Each row is a point on a tangle of strands that fork, close into loops and nearly touch. The rows are in no order.
In the rows, 128 means zero.
Points whose rows are less than 118 apart are linked; no others are. Some points are linked to none.
Z202: [163 101 115 139 138 164 133 112 176 124 140 128 108  97 125 116 176  93
  94 111 122 131 134]
Z74: [111 133 115  99 129 156 108 122 147 151 154  93 123 111 147 131 132 114
 130 146 139 116 115]
Z132: [114 120 148 139 130 147 116 115  96 166 139 157 121 135  86 149 158 123
 102 131 167 154 123]
Z617: [149  99  79 112 146 156 135 102 129 163 164  83 139 119  83 137 118  89
 105  81 109 110 113]
Z509: [130 111 154  84 143 216 136 134 140 144 123 127 171 143 121 166 101 111
 130 131 118 131  65]
Z640: [ 87 151 161  80 130 182 160 172  98 120 133 211 186 171 149 170  45 161
 100 110  61  98  84]
Z914: [133 141  45 159  81 103 114 105 134 141  87  83  98  65 122 129 158 147
 145 153 166 104 152]
Z973: [134 154 152 136 127 127 138 132 128 145 121 186 187 147 138 127 131 166
 105  92 114 111  69]
Z385: [ 93 112 148 138 112 183 127  90 114 101 140 121 110  72 119 122 187 131
 138 152 120 151 131]
Z957: [148 124 106 160 157 157 139 105 156 158 127 115 118  80 115 146 182 102
 110  85 165 106 165]
Z164: [119 188 122 159 120  62 148 100 125  83 127 130 140 143 143 106  93 106
 176 162 176 153 108]
Z662: [115  98 131  74 124 194 133 138  93 133 169 182 159 104  89 168 144 126
 107  88  87 123 102]
Z290: [106 120 181 100 102 127 129 161 101 126  74 146 126 143 130 164 112 168
 140 142 118  98  80]
Z942: [101 104  98 124 132  74  99 157 109 141 112 126 148 127 118  99 124 172
 146 137 117 144 159]
Z638: [154 162 183 101 120  85 135 139 106 129 142 128 148 164 162 122 122 138
 112 123 132 138 160]
Z147: [153  90 117 138 121 190 111 135 104 192 156 143 127 117  72 173 149 130
  95  91 141 132 116]
Z194: [ 65 146 160 119 157 127 163 168 121 132 146 156 156 132 131 108 119 134
 148 115 153 115  73]
Z763: [120 115  44 183 119 144 135  93 135 138 126 124  33  55  95 126 191 122
 123 126 143 118 141]
Z785: [145  96 103 204 133 138 110 152 140 129 125 105  91  73 147 103 191 129
 138 136 143 133 168]
Z963: [198  93  51 153 143 177 139 101 166 176 141  62 106 113 121  91 176 114
  95 139 106  95 177]
Z17: [ 74 150 170  78 156 128 178 208 158 122 107 179 138 196 162 151  29 143
 120 107  82  60  70]
Z796: [106 106 116 128 114 220 157  89 134 133 148 108 115  70  77 134 198 130
 119 133 130 124 156]
Z732: [ 99 119  64 157 127 194 157  89 138 147 127  97  77  54  98 142 207 138
 122 107 105 117 162]
Z532: [138 107 133 123 102 170  83 135 156 105 148 108 154 127 147 107 170 165
 121 133 110 140 167]
Z873: [153 128 136 101  88 110 145 140 111  98  73 105  98 115 117  97  91 108
 164 136 150 129 106]
Z970: [138 157 158 128 135 103 136 141 173 150  85 147 130 124 163 147 128 151
 134 127 149 170 106]
Z312: [146  84 129 132 133 156  59 123 137 119 101 122  98 137 102 132 114 153
 156 111 127 117 104]
Z219: [ 69 148 165  77 117 122 122 139 131  85 134 113 155 167 144 136  85 143
 134 144 122 147 144]
Z773: [126 160  95 136 109  72 138 103 176  95 127  96 142 158 110  73 116 125
 174 178 172 139 121]
Z795: [125 158 185  88 176 137 132 139  86 149 120 186 133 183 137 169  72 111
 136 110 113 140  99]
Z402: [116 151 155 102  79 121 125 118 144 155  91 134 123 132 134 171 142 164
 128 119 111 147  86]
Z15: [160 140  76 178 102 130 109 137 106 161 157 107  76 125 103  94 147 121
 104 138 202 137 180]
Z604: [137 107 159 100 133 198 103 116 115 106 113 150 127 148 103 148 109 144
 145 116  89 123  85]
Z435: [107 158 125 163 143 116 122 117 141 112 138 136 123 128 144 115 105  91
 138 131 198 140 103]
Z449: [163 125  21 189 121 154 126  94 163 160 111  72  31 110 100 134 160 111
 115 104 139 103 228]
Z691: [ 90 117 155 130 138  93 146 144 100  84 121 152 125 108 144 106 110  86
 131 149 117 176 127]
Z768: [114 133 112 131 146  94 142 129 128 137 135 116 145 131 110 101 121 104
 125 107 191 118 147]
Z808: [152 136  59 103 107 101 123  61 137 124 132  80  87 110  96  96 125 105
 126 156 151 121 174]
Z672: [ 98 113 104 168  80  73  93 117 144  78 119 127 139 135 121 116  88 147
 124 143 158 139 134]
Z941: [137 134  92 168 137 143 137 112 144 169 143  97 130  96 120 111 147 105
 126 131 202 126 166]
Z902: [ 75 163 175 123 166 111 159 154 111 100 107 193 131 200 172 130  39 140
 128 138 107  66  58]
Z900: [119 108  83 152 150  85 115 127 118 167 128 103 152 106 125 115 167 153
 150 163 103 129 129]
Z347: [156 128 128  95 120 121 127 117 134 135  75 104  77  77 112 122 149 107
 155 128 132 126 144]
Z594: [149 156 122 187  73  60  84 119 135  82 123 156 121 154 166  88 119 148
 138 154 152 156 131]
Z30: [116 174 150 143 148  59 152 114  86  82 113 151 158 178 147 113  60 116
 167 155 113 145 124]
Z317: [171  95 117 154 130 118 126 120 169  91 148 102  75 120 123  87 156  74
 110 122 124 155 161]
Z867: [ 98 152 154 100 170 118 145 111 112 149 158 145 136 145 113 109 132 135
 144 121 119 135  89]
Z374: [115 139 149 116 141 157 128 153 101 121 142 184 202 154 137 130  77 135
 105  82  75 130  80]
Z387: [134 108 163 102 148 136 145 150 133 160 131 157 172 126 107 168 160 163
 128 104  92  94  68]
Z726: [176 142  72 117 140 136 125  74 132 149 119  89  68 101  96 116 173 116
 148 167 144 129 205]
Z448: [155 120 102 121 151  78 109 129 117 125 110  83  87 112 133 113 132  96
 179 146 131 149 160]
Z190: [ 91 147 125 105 126  37 147 175 109 154  98 133 134 148 128 115  86 155
 150 140 114 136 118]
Z907: [122 112 195  81 124 139 156 173  98 122  92 189 160 155 113 172 116 181
 115 117  82  91  77]
Z704: [123 139 138  93 125 108 145 152 109 112 106 102 193 134 159  70  94 121
 145 133 118 108 124]
Z861: [155 161 149 128 134  29 126 120 134 118 148 122 140 191 165 115 115 123
 121 151 132 157 147]
Z609: [131 110 186  71 159 187 165 169 143 128 131 157 183 165 122 169  84  87
 103 120 131 148  91]
Z818: [ 82 181 175 104 149 159 197 195 105 115 120 178 173 192 173 150  39 164
 103 130  38  65  89]
Z837: [123 100 138 130 145  65  90 155 133 103 109 168 124 185 134 118  69 133
 141 112 126 110 107]
Z766: [113 120 132 111 125 135 148 123  87 105 102 103 171  97 114  94 116 140
 154 125  94 116 105]
Z457: [128  99 126 153 117 133  96 145 165 148 168  67  99 140 138 168 167 144
 127 118 152 124 169]
Z613: [144 132 190  99 127 143 124 145 109 133 177 121 165 162 152 147 161 146
  96 103  85 131 149]
Z123: [111 127 121 149 132 102 112 126  81 113 151 154 105  93 136  76 147 120
 131 147 110 175 150]
Z930: [140 145  38 168  90  99 134 100 141 144 135  80  42  73 118 108 178 121
 134 174 164 124 124]
Z917: [122 157 121 122 113  48 107 111 146 117 141  90 121 164 159 143 118 147
 162 144 116 154 145]
Z744: [178 146 123 164 115 133 113  90 123 152 159 121 107 130 113 103 178 130
 103 140 120 184 148]
Z446: [ 59  99 164 123 120 145 121 131 143 106 163 130 140 119 131 169 149 130
 125 117  92 130  78]
Z966: [153 102 127  87 109 227 131 146  97 171 194 140 135 122  69 174 168 118
  96 103 100 125  82]
Z667: [154 145  79 134 146  83  73  92 133 135 135 100  73 115 165 141 126 115
 171 172 161 156 152]
Z610: [171  68  39 165 141 146 109 102 148 169 127  75  73  91 111 135 158 105
 105 105 103  98 193]
Z702: [122  95 149 114 138 132 120 150 142 138 110 180 142  76 115 137 163 120
 122  80 103 157 127]
Z138: [167 163 112 196  89  95 128 102 115 137 134 113 115 106 143 128 159 112
 116 170 136 177 156]
Z718: [148 107 151  99 168 153 138 151 137 172 116 152 152 121 112 133 175 143
 145  81 139 127 109]
Z530: [ 83 110 141 107  87 141 156 134 108 117 162 152 150  92  99 164 141 142
  96  92  80 134  96]
Z308: [133  95 131 130 131  84 108 155 126 112 139 118 136 151 154 105  99 105
 109  95 142  84 140]
Z517: [107 164 156  56 147 134 134 182 128 140 138 151 137 172 163  94  72 144
 138  87 106  88  91]
Z201: [109 149 175  87 176  95 140 139 102 143 106 131 153 148 173 151  63 111
 152 148 116 116 110]
Z322: [ 96 140 191  96 116 131 144 148 142  98 115 161 160 186 118 150  67 144
  92 128 118 124 122]
Z954: [163 160  97 173 126  58  87  82 145 121 124 108  99 119 175 150 155 143
 155 159 187 114 133]
Z877: [133  79 155 117 121 128 124 176 127 116 143 135 170 155 146 134  99 132
  96 100 117  64  94]
Z737: [118 100  92 158 104 135 102 107 137 113 143  83 159 116 126  78 156 155
 129 170 103 126 146]
Z348: [138  95 172 117 135 168 106 137 120 123 169 114 137 132 141 129 164 120
 119 130 103 165 170]
Z472: [117 190 166 139 133  87 153 160  95 113 114 159 145 212 143  98  57 166
 156 132 140 122 114]
Z665: [109 147 180 106 168 144 133 124  98 159 156 136 148 183  91 167 103 123
 154 104 108 138  88]
Z743: [135 118 127 124 128 147 122 102 114 129 101 172 143 109  81 108 133 151
 104 145 157 148 145]
Z3: [168  90 122 122 126 231 124  92 111 156 135  97 130  89 100 177 182 126
 112 139 117  91 150]
Z305: [ 74 132 172 126 116 110 151 162 134  74 153 166 149 210 153  97  52 123
  91 130 102 120 130]
Z753: [178  75 112 125 158 184 125 106 116 166 153  64 125 105  93 181 163  85
 110 108 129  75 136]
Z88: [141 111 133 152 154 139 121  86 140  80 154  84  71 104 121 113 189  86
 156 138 148 144 200]
Z36: [126 119 151 112 147  91  81 114 139 117  93 160  76 138 120 153  97 124
 139 110 125 129  96]
Z417: [153 145  61 178  95 168 165  83 140 147 123  65 100  62 125 125 189 121
 123 130 111 146 195]
Z881: [146 144  88 141 101 113 129  84 157  85 127  79 115 126 112  98 104  86
 148 186 166 167 149]
Z378: [160 149 140 190  69  98 125 139 131 112 127 142 102 111 153 118 139 127
 109 130 164 178 130]
Z740: [151 114 162 152 124 122 121 187 166 149 106 131 138 118 154 149 143 117
 119  96 172 152 141]
Z681: [ 78 145 165 152 148  96 151 167  96 116 125 176 158 148 160 139  72 138
 117 134 127  88  54]
Z125: [121 127 147 115 119 139 140 107 152 110 105 167 185 149 110 119 107 141
 108 129 137 140 114]
Z699: [106 143 148 131 149  73 149 156 110  67 123 195 134 157 170  79  80 110
 135 172 130 148 115]
Z105: [132 124  77 167  96  75  96 112 155 121  93 119 115 104 132 150 128 145
 130 140 172 120 148]
Z484: [106  89 140  90 145 172 132 120 150 106 102 161 159  68 148 155 139 111
 115 109 113 141 122]
Z550: [173 141 143 136 113 139 133 139 108 105  92 101 150 134 161  94  94  97
 156 143 145 144 141]
Z14: [162 114  96 179 123 160 121  84 102 168 158 125  98  93 116 121 204 129
  86 154  98 148 165]
Z427: [172 160  24 177 125 125 123  84 152 155 122  87  59 109 111  94 174 129
 144 147 152 135 225]
Z128: [ 99 145 133  72 136  87 109 114 156  98 110  94 125 144 153 147  94 143
 159 144 147 130 150]
Z307: [138  79 119 106 141 209 140 135 140 120 153 146 172  64 109 172 153 102
  99  89 114 115 106]
Z990: [ 98 191 179  91 123 108 139 191 126 139 103 152 145 187 157 117  94 174
 157 102 142 100 107]

A fork is a point with three links, a tip a point with one. Leave the first point through the second and follow the links. Name the first fork or tip that comes.
Z105 / Z954 => Z766
Z737 / Z532 => Z322
Z963 / Z610 => Z164
Z917 / Z861 => Z190
Z201 / Z795 => Z973
Z766 / Z704 => Z105
Z818 / Z17 => Z201

A piece is two or more points that can be reached from each other along the links. Count, over all rows, the pieces, the separate loops (a circle has one, a figure eight two, a Y none), the forks (points with three links) and the tips (points with one).
pieces => 3
loops => 1
forks => 13
tips => 17
